Points, in no order, along strands that fork, close into loops and pass close to each other.
In the rows, 128 means zero.
Two points are linked if the straight distance between their rows is under 130. Some points are linked to none.
Q642: 119,92,116,121,145,136,120,147,135,117,107,117,111,109,127,150,135,138,135,137,187,148,107,114,135,117,116,145,134,176,118,149,138,130,163,170,182,98,104,121,111,97,132,184,150,127,147,113,74,112,133
Q523: 83,126,130,159,178,161,156,93,81,125,171,116,126,105,123,129,139,104,104,120,142,133,119,129,177,104,104,100,132,148,113,158,98,102,132,168,134,155,94,116,103,121,129,168,134,115,180,158,162,160,133
Q106: 127,167,110,160,76,119,109,145,127,109,102,161,100,138,107,105,166,94,149,118,126,91,158,136,52,121,136,150,188,144,177,115,163,149,124,112,70,101,117,120,161,146,92,116,152,148,126,150,88,115,137
Q351: 151,111,94,72,100,133,157,142,180,103,121,127,134,132,107,123,116,145,196,124,110,106,139,143,139,146,187,148,128,103,130,121,120,140,139,110,174,100,172,122,124,119,124,79,107,134,89,111,130,95,106
Q962: 127,131,79,122,95,114,123,157,143,84,104,145,80,120,107,138,109,95,161,102,135,107,123,169,91,120,149,131,161,115,144,118,129,158,137,121,145,122,129,119,114,126,121,166,109,137,128,141,102,116,130
Q450: 129,137,107,120,128,142,107,153,161,107,117,165,115,97,133,137,113,158,175,152,124,112,151,86,135,146,107,162,92,156,87,108,141,120,165,144,135,97,138,123,137,98,169,113,152,96,123,113,90,110,133
Q672: 177,137,114,100,73,107,78,160,126,132,82,177,68,151,186,92,144,77,142,116,99,131,124,145,32,96,141,121,206,174,158,130,103,133,112,102,74,130,110,94,141,142,102,134,145,153,105,146,115,130,100
Q847: 135,136,150,156,140,128,123,103,163,179,145,91,179,129,124,132,126,137,85,161,135,158,122,122,135,159,87,155,102,94,119,137,151,98,125,112,84,118,142,160,162,148,144,91,123,121,142,112,123,136,165
Q842: 141,101,182,114,161,126,128,92,69,163,125,102,163,146,169,108,164,148,84,142,121,183,104,113,145,88,111,95,155,157,128,164,118,110,95,132,119,171,109,113,123,121,84,140,135,147,125,115,175,159,128
Q225: 123,157,111,128,110,113,106,168,154,91,111,183,81,91,130,139,111,151,172,138,120,82,144,86,110,154,115,149,85,154,98,94,156,126,169,133,124,105,125,124,131,101,165,127,150,100,119,114,56,110,125
Q581: 117,136,95,132,118,134,115,146,133,90,146,163,91,116,147,152,68,118,148,103,86,100,133,133,153,156,129,111,90,87,81,116,97,128,136,124,138,141,151,122,118,142,171,132,98,124,112,144,144,133,112
Q39: 119,113,125,121,99,111,114,142,115,121,114,142,115,145,140,147,108,116,108,113,107,128,118,119,107,134,134,113,130,98,124,118,117,139,104,121,114,149,125,138,142,159,128,135,101,141,100,130,127,140,119
Q788: 145,86,124,123,148,153,119,105,170,144,99,87,144,118,135,146,127,131,98,153,156,195,115,121,125,144,89,164,140,156,92,149,130,101,154,155,121,99,131,142,150,107,129,147,133,120,148,98,114,140,157
Q704: 101,110,132,137,117,127,125,108,114,135,125,99,138,140,119,163,110,115,46,112,126,184,113,133,123,128,102,113,143,89,114,163,145,126,100,131,114,154,101,153,144,158,109,152,90,140,149,126,147,175,157
Q989: 109,150,133,142,85,108,118,150,107,123,110,143,116,158,91,123,160,117,107,126,127,90,133,131,52,123,152,133,177,121,189,121,164,156,93,111,92,117,95,129,147,155,81,118,137,157,109,145,74,133,136
Q978: 152,171,82,123,78,149,137,136,172,59,111,172,101,90,87,102,114,98,206,127,99,77,182,169,113,127,133,169,166,127,128,106,160,140,147,124,102,83,159,109,126,108,105,94,148,101,112,148,119,115,137
Q19: 120,113,134,129,145,125,132,120,85,135,147,120,120,120,155,113,133,116,125,110,136,144,106,145,150,100,138,90,141,119,136,143,94,127,110,131,141,169,120,115,109,132,130,165,112,143,131,154,176,140,117
Q550: 159,131,140,102,83,114,83,160,108,135,80,174,98,157,188,88,146,110,139,136,86,126,114,108,53,114,140,118,193,179,148,126,117,129,102,104,82,137,114,96,151,143,111,106,157,148,83,112,110,132,104
Q885: 102,128,150,120,128,180,118,104,91,121,127,149,154,141,111,124,160,114,94,152,92,128,152,80,134,119,140,143,144,168,133,130,120,112,126,161,121,155,110,106,145,128,100,89,147,104,108,137,146,181,111
Q873: 120,112,184,128,161,126,124,111,58,151,120,131,135,143,157,120,174,147,87,162,136,144,98,104,131,87,118,104,168,170,145,154,121,123,93,157,132,162,79,108,114,125,94,163,159,146,129,132,122,160,123
Q543: 79,120,152,127,141,167,140,102,105,135,153,120,169,140,77,144,159,123,74,141,113,125,133,79,149,133,132,147,117,146,133,142,144,111,113,172,137,142,99,126,138,130,107,102,147,100,138,141,120,181,126
Q538: 145,98,111,126,150,93,143,140,133,131,127,84,130,126,136,127,131,152,163,105,202,149,88,187,129,117,142,110,127,118,158,124,129,168,142,119,173,125,135,130,99,126,132,184,103,156,151,127,144,84,122
Q913: 120,175,123,124,105,91,147,171,161,138,136,151,130,137,80,132,114,158,156,138,104,63,153,91,123,176,173,131,63,72,155,111,153,137,123,86,142,119,141,147,144,144,146,54,120,128,99,133,62,98,111
Q635: 113,82,138,118,151,140,125,132,100,116,111,126,108,121,152,147,131,130,104,140,170,170,104,101,146,113,118,120,141,178,111,168,105,124,147,168,170,136,92,114,106,112,120,191,148,121,133,120,105,147,116
Q271: 117,150,135,118,100,123,114,160,133,78,131,189,104,142,108,162,87,114,131,110,53,55,157,88,116,157,167,119,86,121,106,110,124,124,134,116,144,150,120,125,125,150,156,88,114,113,76,131,84,142,83
Q128: 114,126,130,105,80,129,122,142,112,76,115,179,89,153,117,151,112,98,133,99,69,78,141,100,98,140,180,117,137,143,124,123,117,131,122,133,154,157,106,109,117,146,131,118,129,125,72,131,95,151,84
Q861: 127,110,138,102,142,123,125,147,161,137,141,133,150,126,129,153,108,176,139,137,135,122,131,91,172,157,133,140,58,122,105,116,130,124,146,136,173,118,147,136,126,118,177,105,121,112,122,100,107,96,121
Q789: 109,156,113,150,102,154,128,123,135,116,138,159,133,123,100,131,127,98,120,131,99,104,167,131,113,140,120,159,144,114,135,105,133,126,124,132,95,120,140,137,146,135,121,86,134,107,116,142,145,143,149
Q231: 146,95,95,110,134,90,129,160,142,110,103,99,111,129,125,124,132,134,169,100,203,153,89,198,108,94,171,111,144,125,175,136,115,184,134,120,195,118,126,109,105,122,102,196,108,163,138,138,112,80,120
Q374: 111,155,92,120,117,170,141,105,130,104,177,147,148,132,108,126,119,102,158,109,64,102,150,146,171,135,156,128,132,78,129,115,92,107,114,126,134,143,164,121,128,144,122,71,106,116,111,153,219,148,108
Q93: 91,132,147,163,186,162,170,81,90,148,185,88,152,118,131,119,145,127,91,128,133,146,115,122,191,116,99,92,113,141,98,155,105,102,130,154,128,150,106,124,112,131,144,141,138,112,187,146,176,148,146
Q903: 148,148,142,112,90,102,83,166,105,142,84,178,95,159,180,89,145,134,140,151,92,107,130,80,61,132,152,124,141,181,140,108,131,121,111,103,89,138,104,92,164,143,138,88,172,144,79,113,79,121,93
Q500: 135,118,121,157,186,137,158,99,144,133,150,75,143,100,127,116,143,134,154,127,200,140,110,183,175,110,103,129,125,143,140,138,119,134,176,136,154,108,141,134,94,96,135,160,141,118,180,138,172,99,142
Q95: 173,102,99,101,127,148,124,96,167,137,104,103,146,129,174,117,111,121,135,128,136,218,137,171,135,122,120,153,146,99,110,130,105,132,134,111,117,106,191,135,147,120,116,124,91,129,140,104,207,133,125
Q331: 129,107,105,106,122,149,142,122,154,108,141,116,150,132,132,149,103,145,131,118,111,140,127,129,171,155,150,128,101,91,106,128,107,132,135,137,163,134,154,132,122,139,139,101,99,122,112,126,167,136,116
Q537: 101,143,98,109,109,154,164,114,129,103,163,138,146,147,84,135,119,108,140,97,68,93,141,136,155,143,177,117,129,76,141,121,106,124,110,129,169,153,145,129,121,148,104,83,96,130,96,147,183,149,96
Q476: 137,143,152,105,99,118,93,164,113,139,101,175,125,143,151,105,148,147,151,160,103,98,147,62,79,122,149,143,119,180,143,111,138,124,121,114,101,139,114,109,166,136,149,69,167,124,84,113,73,113,90
Q403: 153,115,179,87,130,112,107,137,80,166,103,135,160,158,167,100,159,166,108,154,109,135,111,89,124,116,154,109,129,153,150,124,137,127,78,121,109,147,123,114,139,133,118,97,138,143,81,106,130,132,110
Q949: 156,85,135,125,146,148,119,96,154,148,105,90,146,119,141,125,156,122,122,155,181,201,112,150,121,115,92,167,166,174,126,154,120,115,153,146,126,94,132,129,138,102,107,146,140,128,152,106,136,120,148
Q579: 98,120,154,142,171,131,143,116,105,150,178,107,150,128,136,132,117,167,103,132,123,110,117,106,197,139,125,104,57,97,97,135,120,122,113,133,134,159,131,137,116,139,166,113,115,117,143,130,149,139,137
Q98: 117,133,114,126,79,119,119,144,147,92,100,154,115,132,81,155,120,126,117,126,120,92,152,108,95,159,137,153,129,122,133,119,166,145,140,126,127,101,118,140,140,142,116,109,120,126,105,119,55,128,134
Q552: 125,105,182,135,171,96,131,132,72,160,135,96,139,138,154,130,140,177,106,129,162,117,96,116,167,109,132,77,92,139,129,130,139,134,108,136,159,157,106,124,89,123,153,172,141,147,133,114,118,120,123
Q709: 168,171,93,131,59,140,97,142,150,64,92,180,81,109,117,106,127,51,173,81,85,75,177,151,51,108,141,145,199,157,146,111,147,145,146,111,85,109,125,97,116,130,104,113,141,135,105,136,107,126,120
Q29: 97,159,105,158,134,175,139,105,118,122,156,137,133,105,104,124,131,95,117,130,105,117,153,138,147,125,109,151,156,120,132,119,114,106,131,151,97,124,132,129,137,129,114,101,135,99,140,160,181,153,145
Q308: 151,165,99,138,67,135,98,142,133,96,101,178,90,127,121,90,154,77,166,106,99,82,162,144,50,105,155,151,196,162,163,110,142,138,132,110,73,102,123,95,149,133,98,100,161,139,109,146,103,114,124
Q855: 109,117,109,140,139,125,119,148,142,120,116,134,103,107,99,149,119,144,137,130,177,111,105,114,131,138,106,149,114,150,119,132,159,134,156,159,161,93,108,137,121,96,147,163,144,118,150,128,68,109,149
Q454: 158,119,153,149,181,115,145,100,107,160,155,98,134,124,182,87,136,150,164,136,154,138,121,156,164,115,104,103,110,134,116,117,94,127,152,100,106,143,159,127,107,113,169,147,133,131,150,130,205,96,124
Q950: 149,108,182,137,167,94,139,95,117,184,124,72,154,141,181,127,129,148,90,156,153,202,103,145,124,121,76,113,144,130,115,154,129,108,116,99,75,134,136,147,156,139,136,164,123,161,156,102,142,126,156
Q51: 143,103,65,125,124,139,123,109,190,112,101,99,124,103,133,142,86,93,126,113,161,213,134,186,110,124,95,167,166,106,108,141,126,137,144,129,130,102,153,147,136,112,101,164,101,122,165,123,147,136,164
Q53: 153,127,197,93,134,116,118,128,73,166,136,117,189,163,144,103,156,177,110,146,89,116,123,99,150,116,166,102,98,140,152,111,139,132,75,103,132,169,135,113,129,129,115,74,136,137,73,109,139,128,107
Q601: 95,156,147,148,100,109,133,147,110,138,131,140,124,150,63,137,158,129,105,127,124,68,132,90,88,131,161,139,126,124,178,114,176,154,95,126,128,123,96,134,143,142,103,92,152,133,109,150,56,140,124
Q985: 109,111,155,139,160,102,140,134,112,145,132,112,109,114,156,145,114,168,125,124,169,129,87,122,162,134,104,93,91,122,107,141,124,127,133,133,141,139,116,136,114,129,173,176,122,138,160,128,112,113,133
Q475: 117,175,157,131,122,98,135,157,133,176,149,141,168,142,91,122,137,166,132,147,117,74,150,75,125,145,173,137,43,93,165,109,157,130,108,98,134,134,129,134,144,133,142,46,132,108,94,134,61,102,106
Q396: 150,106,119,134,161,142,142,104,143,138,124,92,132,112,143,109,149,122,160,140,198,169,120,165,132,104,106,152,159,161,139,140,116,128,151,142,131,100,146,117,118,92,117,157,141,119,157,123,148,103,146
Q700: 148,93,132,157,182,101,147,118,130,145,137,63,140,118,132,128,139,143,137,124,215,153,93,187,144,106,122,103,121,126,150,137,130,156,161,118,171,119,125,138,101,108,133,192,123,150,180,130,153,84,134
Q624: 143,91,160,108,130,132,151,104,160,161,132,59,201,159,88,133,174,166,115,136,165,130,124,130,156,149,154,138,99,132,151,127,166,147,152,140,179,101,132,141,116,105,112,93,136,131,125,94,148,106,134
Q860: 82,129,102,165,150,165,134,117,85,98,161,142,95,92,112,131,116,79,115,94,129,131,131,137,163,93,116,98,141,138,120,158,83,116,138,165,155,163,86,106,94,124,114,182,125,106,167,174,166,161,117
Q86: 104,134,151,142,124,110,134,134,115,152,131,117,140,143,102,131,152,139,107,138,140,101,112,107,112,139,141,131,117,114,159,118,157,136,100,125,123,124,111,138,140,140,123,112,138,130,122,136,90,127,135
Q559: 95,107,113,148,126,152,133,104,138,118,128,101,128,126,115,167,108,104,61,121,126,177,123,119,138,147,90,136,138,124,92,160,131,115,136,159,123,132,103,142,138,138,129,162,110,123,161,122,126,172,157
Q143: 132,128,136,99,114,145,112,152,132,125,122,161,142,143,128,117,142,155,159,153,100,100,156,72,114,132,162,157,103,171,137,110,133,124,134,135,127,121,122,110,156,120,143,58,152,104,83,112,85,109,105
Q321: 171,122,83,94,87,109,87,148,141,120,87,170,69,131,182,100,120,83,173,111,119,147,116,163,51,108,144,126,187,152,144,128,91,136,124,105,103,122,135,103,134,126,120,161,131,134,110,139,124,110,105
Q896: 134,127,140,102,99,78,111,152,93,148,119,138,125,157,161,134,98,132,113,108,91,127,95,137,112,133,159,82,122,73,136,128,126,134,65,86,104,159,134,141,137,165,137,137,93,169,90,120,144,130,113
Q568: 105,149,105,163,141,172,123,117,147,84,146,143,123,87,107,159,94,99,99,124,96,123,157,124,168,148,71,157,126,133,76,128,126,105,164,160,116,116,127,137,117,119,138,136,132,88,161,136,135,166,157
Q392: 130,92,178,123,164,113,142,130,68,150,132,92,151,154,137,135,168,167,99,130,167,127,86,116,165,101,145,84,114,163,143,139,140,145,123,143,188,148,95,117,91,107,123,173,144,142,136,118,133,127,111
Q499: 137,139,133,146,143,118,135,107,185,182,143,74,168,130,104,137,117,156,101,152,151,146,111,141,141,176,94,157,90,80,128,126,160,110,128,108,120,98,146,175,149,140,152,91,123,125,158,108,121,119,168
Q441: 122,130,132,98,129,164,126,142,154,114,155,144,165,125,97,135,134,166,160,155,99,94,164,89,152,141,168,174,84,152,123,107,140,120,152,151,160,104,138,119,140,107,139,54,145,91,101,118,103,124,120
Q211: 150,164,165,148,166,89,130,137,105,185,143,126,147,131,170,85,146,167,171,147,151,95,125,116,136,136,117,101,74,120,142,87,127,119,129,94,86,133,147,140,135,123,179,113,150,137,134,114,136,86,115
Q332: 111,124,117,160,155,94,132,143,134,131,127,130,85,103,158,143,88,143,129,130,156,138,111,127,137,145,76,115,106,117,86,131,122,119,144,126,108,133,123,151,130,138,177,181,114,134,170,126,103,113,152
Q935: 116,124,151,128,108,100,122,125,104,162,129,102,148,151,132,144,108,125,51,127,108,175,117,130,114,131,111,111,132,63,133,147,151,127,67,97,92,148,128,159,155,168,115,132,87,163,126,112,135,161,155
Q823: 154,71,123,63,96,129,142,132,153,124,75,101,149,157,122,136,159,154,150,128,154,165,111,120,113,127,186,137,147,157,135,137,136,150,141,132,182,100,153,115,128,117,89,111,112,148,87,91,112,106,109
Q505: 176,97,166,117,151,119,137,91,146,169,147,61,191,145,171,115,136,164,105,146,144,181,119,159,166,149,109,108,84,103,107,125,122,137,149,98,136,125,168,142,123,130,150,112,117,135,142,82,204,119,129
Q169: 106,155,163,156,153,103,141,139,122,177,142,111,147,134,96,127,160,173,134,144,164,83,111,93,131,130,133,132,85,129,158,101,163,130,125,129,136,118,107,143,129,113,143,118,155,131,137,137,79,104,136
Q299: 112,143,112,161,143,160,129,103,171,117,152,120,137,105,86,162,107,113,87,149,119,133,143,114,161,165,67,172,113,135,82,134,142,93,155,163,111,104,122,151,133,117,142,121,143,94,167,133,114,159,173
Q269: 105,149,109,168,144,130,118,151,143,94,127,144,87,79,94,159,106,124,141,128,164,98,119,129,138,134,78,142,126,139,104,118,142,124,166,153,127,99,104,140,105,103,147,176,139,111,179,146,77,129,166
Q83: 110,153,109,175,151,106,129,139,135,103,126,151,76,81,136,146,100,119,147,130,147,114,119,131,124,142,72,131,121,120,94,112,128,124,155,127,110,124,124,152,129,124,161,173,118,120,164,137,102,119,155
Q972: 89,130,148,144,127,136,129,101,142,149,145,107,164,139,62,164,140,128,58,145,117,121,138,87,137,155,124,164,101,132,125,137,164,117,117,160,137,124,103,141,139,133,118,99,142,102,141,131,77,169,147
Q854: 119,118,127,139,156,168,150,75,140,150,149,80,185,124,107,123,156,126,100,147,141,166,126,131,157,136,107,156,137,136,127,140,134,102,140,156,130,117,132,130,140,118,111,102,137,114,159,116,172,147,147
Q433: 134,168,152,136,151,92,116,138,104,178,146,155,127,137,186,85,126,145,167,146,124,110,123,121,128,131,116,101,92,99,136,91,108,114,108,88,71,144,155,146,152,151,174,108,138,138,116,128,149,99,106
Q839: 163,87,180,87,140,128,107,109,85,160,100,115,167,157,175,113,160,166,93,154,116,184,105,100,137,102,152,102,146,155,127,145,125,128,96,131,128,165,131,111,129,119,91,122,130,152,92,95,168,143,112
Q286: 162,156,77,94,81,105,111,170,161,91,88,178,85,117,145,98,106,125,212,117,111,96,135,133,75,137,146,144,140,140,104,89,135,133,148,104,111,86,161,113,137,115,157,121,148,118,100,114,84,86,105
Q705: 145,173,86,114,86,98,106,176,163,84,97,193,72,100,122,114,106,127,207,116,105,78,151,102,76,150,125,126,110,145,98,87,164,135,163,106,115,106,136,119,144,116,158,115,160,121,107,104,56,96,112
Q495: 131,132,92,104,105,162,153,130,132,90,136,162,107,121,80,103,134,105,200,104,95,73,139,141,124,113,201,135,157,142,155,120,112,130,137,141,171,122,138,89,114,115,104,102,144,113,92,149,136,114,90
Q883: 106,125,119,135,99,123,122,137,134,97,104,147,105,129,101,174,109,105,97,109,118,116,139,117,97,148,119,139,142,114,126,121,144,140,132,137,125,120,113,146,136,146,121,141,108,134,121,126,85,152,138
Q662: 118,152,105,147,124,137,114,130,124,111,138,165,88,116,172,138,82,91,133,106,84,119,153,135,134,137,101,105,106,100,76,125,87,107,118,123,81,149,143,137,138,148,174,147,98,132,130,151,172,147,129
Q132: 132,136,130,148,181,131,143,111,109,141,159,121,121,104,172,98,126,137,184,124,162,109,116,157,173,100,120,109,112,137,134,114,84,124,151,120,124,140,152,114,105,107,169,151,141,121,146,152,196,93,119
Q488: 129,140,92,123,101,170,105,129,105,77,130,184,85,112,130,129,116,53,146,91,87,105,141,144,100,104,147,122,170,155,131,130,83,125,130,150,140,159,112,95,104,121,98,156,141,112,111,160,151,142,96
Q245: 113,134,147,131,154,114,132,135,141,147,160,129,146,125,127,134,109,176,133,140,125,101,128,97,172,157,132,115,50,101,111,115,124,125,127,125,140,141,140,140,122,130,180,106,120,114,128,129,122,117,131
Q94: 157,94,176,149,182,91,152,99,111,172,139,62,147,140,175,124,127,163,100,143,167,180,94,155,163,109,85,87,119,133,104,161,130,122,132,110,120,139,127,139,123,133,152,172,121,155,173,102,159,113,146
Q554: 134,110,89,109,115,116,128,149,134,98,102,125,101,123,110,129,128,112,155,106,171,141,104,177,94,102,154,130,166,129,164,133,118,157,124,132,161,123,118,120,117,123,93,182,105,148,126,142,108,105,137
Q76: 146,165,188,152,166,58,137,143,84,197,133,113,144,146,162,85,166,170,148,150,165,106,105,131,116,118,120,86,106,130,164,99,138,129,111,91,85,141,129,144,130,130,145,147,155,159,140,118,116,82,123
Q945: 117,134,117,112,110,122,122,154,137,99,140,168,105,134,123,151,80,141,135,112,71,87,142,93,145,166,155,122,75,98,95,110,112,120,134,124,144,149,138,137,126,148,170,98,108,119,95,129,102,130,104
Q611: 133,133,140,124,146,103,165,136,146,146,150,92,158,142,105,125,130,173,152,120,154,100,117,161,176,151,152,113,81,78,153,99,143,155,132,98,164,116,159,148,106,123,151,101,113,140,136,130,161,84,119
Q266: 157,103,114,77,116,139,135,98,133,132,117,118,151,140,140,100,154,116,155,112,131,160,112,162,139,106,180,122,143,118,149,134,94,133,127,116,165,152,161,104,114,125,78,115,104,141,98,132,199,116,90
Q428: 177,136,85,89,89,115,97,151,161,100,83,171,74,124,166,95,114,101,208,118,113,134,135,151,74,113,139,146,172,166,121,105,107,137,137,101,110,101,159,106,134,115,138,133,139,119,101,123,112,101,106
Q436: 120,127,161,154,160,144,147,82,128,169,162,82,169,126,128,134,137,132,74,155,132,169,123,118,159,138,79,134,119,118,109,146,127,96,115,127,94,135,126,148,150,142,138,109,127,122,155,129,146,152,163
Q821: 145,132,105,131,158,153,142,120,129,124,144,122,119,102,143,91,134,125,201,114,164,106,122,179,164,101,146,126,120,142,145,113,88,145,151,131,160,125,164,110,90,92,142,144,144,112,140,151,188,83,108
Q11: 108,121,155,135,154,125,115,134,70,124,118,138,98,134,141,123,169,125,96,142,147,140,108,115,108,81,124,103,185,164,160,165,121,130,106,161,134,160,67,106,102,132,91,196,152,146,143,153,105,153,130
Q390: 123,98,105,128,141,146,141,114,161,133,131,94,147,116,123,156,107,133,85,126,149,180,108,132,163,156,96,143,114,123,81,151,126,114,149,154,152,121,128,147,138,124,148,148,110,123,161,105,126,155,156
Q850: 100,152,103,173,122,173,119,106,143,71,140,153,111,104,122,165,94,75,70,100,93,125,175,126,139,140,61,138,133,125,75,133,128,110,154,161,97,131,118,148,111,130,137,143,109,101,157,139,150,180,156
Q838: 145,117,145,107,121,85,107,153,110,153,100,124,103,155,178,123,123,122,101,135,143,187,115,151,76,105,109,109,180,116,142,141,120,140,92,105,77,136,121,146,151,153,119,178,106,170,138,121,125,118,142
Q997: 112,170,166,139,148,106,140,149,125,188,160,122,161,146,93,117,174,176,146,135,147,57,136,86,145,128,167,129,50,112,167,98,160,139,114,111,144,127,118,137,128,111,153,81,147,123,113,143,82,93,119
Q307: 122,109,147,120,138,144,149,96,129,142,138,73,187,144,90,127,169,149,102,133,160,148,114,130,144,139,148,138,124,122,149,133,142,129,126,144,154,123,136,126,124,124,100,104,131,130,133,117,160,139,134
Q344: 143,124,152,112,100,85,106,151,89,168,112,123,137,161,157,130,103,134,80,116,93,168,107,128,117,122,125,94,133,71,139,139,148,134,48,90,95,154,134,153,149,171,112,136,82,170,103,102,152,146,134
Q909: 98,102,128,136,142,141,114,133,82,103,114,138,90,122,130,144,140,113,91,129,159,146,111,116,113,101,121,117,174,167,143,166,113,139,129,165,160,141,75,114,109,127,96,197,149,130,138,143,95,152,122
Q182: 151,115,163,128,134,123,140,110,189,183,146,69,200,145,91,143,145,172,99,145,151,137,121,124,163,164,133,147,71,91,138,124,168,137,140,116,161,97,141,158,127,117,141,71,125,129,135,99,123,102,147
Q233: 155,166,77,119,70,155,124,129,161,53,98,179,87,85,94,89,117,68,204,107,100,87,177,175,83,97,151,157,189,164,133,118,156,139,144,126,117,89,141,89,110,104,85,120,153,99,108,141,103,120,127
Q285: 128,129,102,117,129,167,121,135,159,88,136,158,136,102,116,141,104,146,159,149,104,117,158,105,160,141,119,171,104,145,93,118,121,116,158,158,151,106,148,120,129,107,148,89,138,84,113,120,120,132,129
Q230: 121,143,116,121,76,134,152,150,162,106,115,140,121,133,54,138,137,140,149,133,119,70,161,96,98,150,163,166,128,141,145,121,188,153,136,125,139,84,132,132,141,132,107,79,143,124,108,121,51,108,143
Q90: 140,115,170,140,144,85,119,122,115,171,117,110,127,144,185,141,111,128,89,150,140,206,117,145,98,109,82,105,160,115,120,155,130,118,99,109,63,139,126,154,161,153,125,169,113,168,154,106,136,126,150
Q574: 130,133,200,159,184,70,137,132,67,178,140,102,137,144,169,111,156,182,113,157,161,125,94,124,135,95,112,80,117,147,149,134,147,129,102,111,120,159,107,130,114,128,145,182,155,158,147,123,112,102,137
Q346: 130,135,104,113,83,139,100,136,122,77,121,176,78,131,126,139,103,64,144,80,68,84,129,133,99,121,170,111,155,129,127,129,94,124,130,127,147,159,118,104,107,138,119,145,116,132,90,148,137,148,87
Q871: 141,119,174,153,186,102,157,100,96,170,163,74,150,138,171,112,138,161,124,132,158,147,107,162,173,112,98,86,104,117,127,134,119,128,128,98,114,146,138,135,112,130,153,151,128,142,161,119,188,102,136
Q631: 127,164,91,143,100,144,130,133,153,88,123,164,114,108,94,118,123,101,162,129,102,84,167,145,107,143,122,169,154,123,143,105,151,129,134,128,94,96,147,128,135,126,108,83,139,103,113,141,121,128,138
Q319: 101,139,106,147,122,165,115,123,77,98,138,169,83,106,117,114,125,66,129,94,101,115,139,136,123,91,141,99,162,151,140,143,74,113,130,166,143,167,88,91,89,124,98,174,130,115,128,178,161,158,100
Q502: 149,119,116,108,114,108,116,141,147,143,89,122,119,143,163,124,114,110,131,132,148,190,123,162,80,122,115,139,170,104,143,126,122,140,107,100,81,106,160,149,156,138,117,150,100,150,135,111,140,116,143
Q722: 102,144,126,160,148,146,125,108,165,148,149,98,145,115,65,149,127,127,92,150,140,114,131,114,143,162,89,172,111,129,118,127,156,111,141,151,122,101,114,151,139,123,131,109,146,107,161,138,84,146,168
Q675: 109,103,84,118,126,186,130,124,127,79,125,141,129,104,125,143,108,95,122,118,124,163,137,120,165,121,122,133,141,150,99,146,100,115,158,171,167,133,119,114,106,107,102,154,127,89,127,133,150,154,113
Q111: 119,153,103,170,106,162,114,122,130,87,135,163,91,109,154,158,86,58,91,92,87,123,184,142,130,130,77,118,132,106,69,127,102,114,133,137,80,142,123,140,124,139,144,150,97,121,146,152,175,167,148
Q427: 129,135,134,106,80,93,103,158,92,116,108,160,97,170,123,131,153,93,92,106,91,108,118,151,52,93,159,96,206,121,181,141,135,147,82,110,123,153,81,107,126,167,61,158,110,182,94,151,116,151,108
Q813: 163,104,96,106,118,121,118,126,162,131,98,108,125,122,162,121,109,99,136,117,162,213,131,193,94,108,119,147,172,101,138,135,104,144,123,110,109,106,168,141,151,132,104,152,92,139,152,123,167,119,148
Q992: 177,87,142,100,133,136,128,100,155,153,126,89,183,137,178,120,125,151,121,149,135,206,127,141,147,142,112,135,120,105,98,127,112,131,125,105,109,118,188,148,149,124,137,105,106,132,122,86,200,129,131
Q661: 114,151,119,120,102,121,171,160,160,109,146,145,123,139,55,139,106,150,144,126,77,49,167,111,129,169,180,137,97,78,152,111,149,134,123,95,163,110,137,147,127,146,125,57,106,122,85,135,81,124,115
Q314: 96,160,108,151,127,155,148,104,114,125,172,128,147,127,110,120,134,88,116,111,96,125,145,149,157,124,122,131,145,78,141,126,102,116,105,130,108,150,143,132,135,144,114,95,101,113,145,163,214,153,139
Q621: 129,95,60,109,112,165,136,104,174,92,105,100,132,106,141,149,85,98,108,101,136,226,127,161,142,130,108,143,140,104,85,156,104,127,150,141,164,123,150,134,127,103,91,162,82,120,155,115,171,160,133
Q221: 109,152,113,123,88,137,176,142,169,95,140,147,129,138,27,139,125,137,146,126,92,56,176,112,117,163,176,160,125,107,160,122,169,137,129,114,155,93,135,139,130,140,96,57,123,127,96,129,77,132,130
Q490: 90,136,158,164,182,152,157,86,111,162,182,95,154,118,116,124,126,147,78,140,117,123,126,108,188,139,86,108,72,111,92,145,117,95,110,144,115,152,110,141,125,143,160,108,128,107,177,138,145,156,161
Q474: 119,80,151,110,171,140,136,119,83,136,124,105,133,128,156,135,156,146,110,136,169,160,101,100,173,101,125,100,122,181,113,164,100,121,146,170,178,141,98,111,92,106,125,179,149,124,134,120,137,136,104

A piece is two or more points that can be reached from each other along the links. Count, over all rows, the pieces, the separate loops (a circle has one, a figure eight two, a Y none), the forks (points with three links) and the tips (points with one).
pieces -> 5
loops -> 3
forks -> 5
tips -> 9

How many points has the smallest loop of links through each point below? Write 0 if it is on no loop.
Q992 -> 0
Q985 -> 10
Q428 -> 13
Q307 -> 7
Q978 -> 0
Q972 -> 0

A fork is a point with three links, a tip a point with one. Leave the first point through the second and follow the links. Name the first fork or tip that comes.
Q850, Q111 -> Q490
Q788, Q949 -> Q962
Q308, Q709 -> Q537
Q271, Q945 -> Q885
Q909, Q11 -> Q53
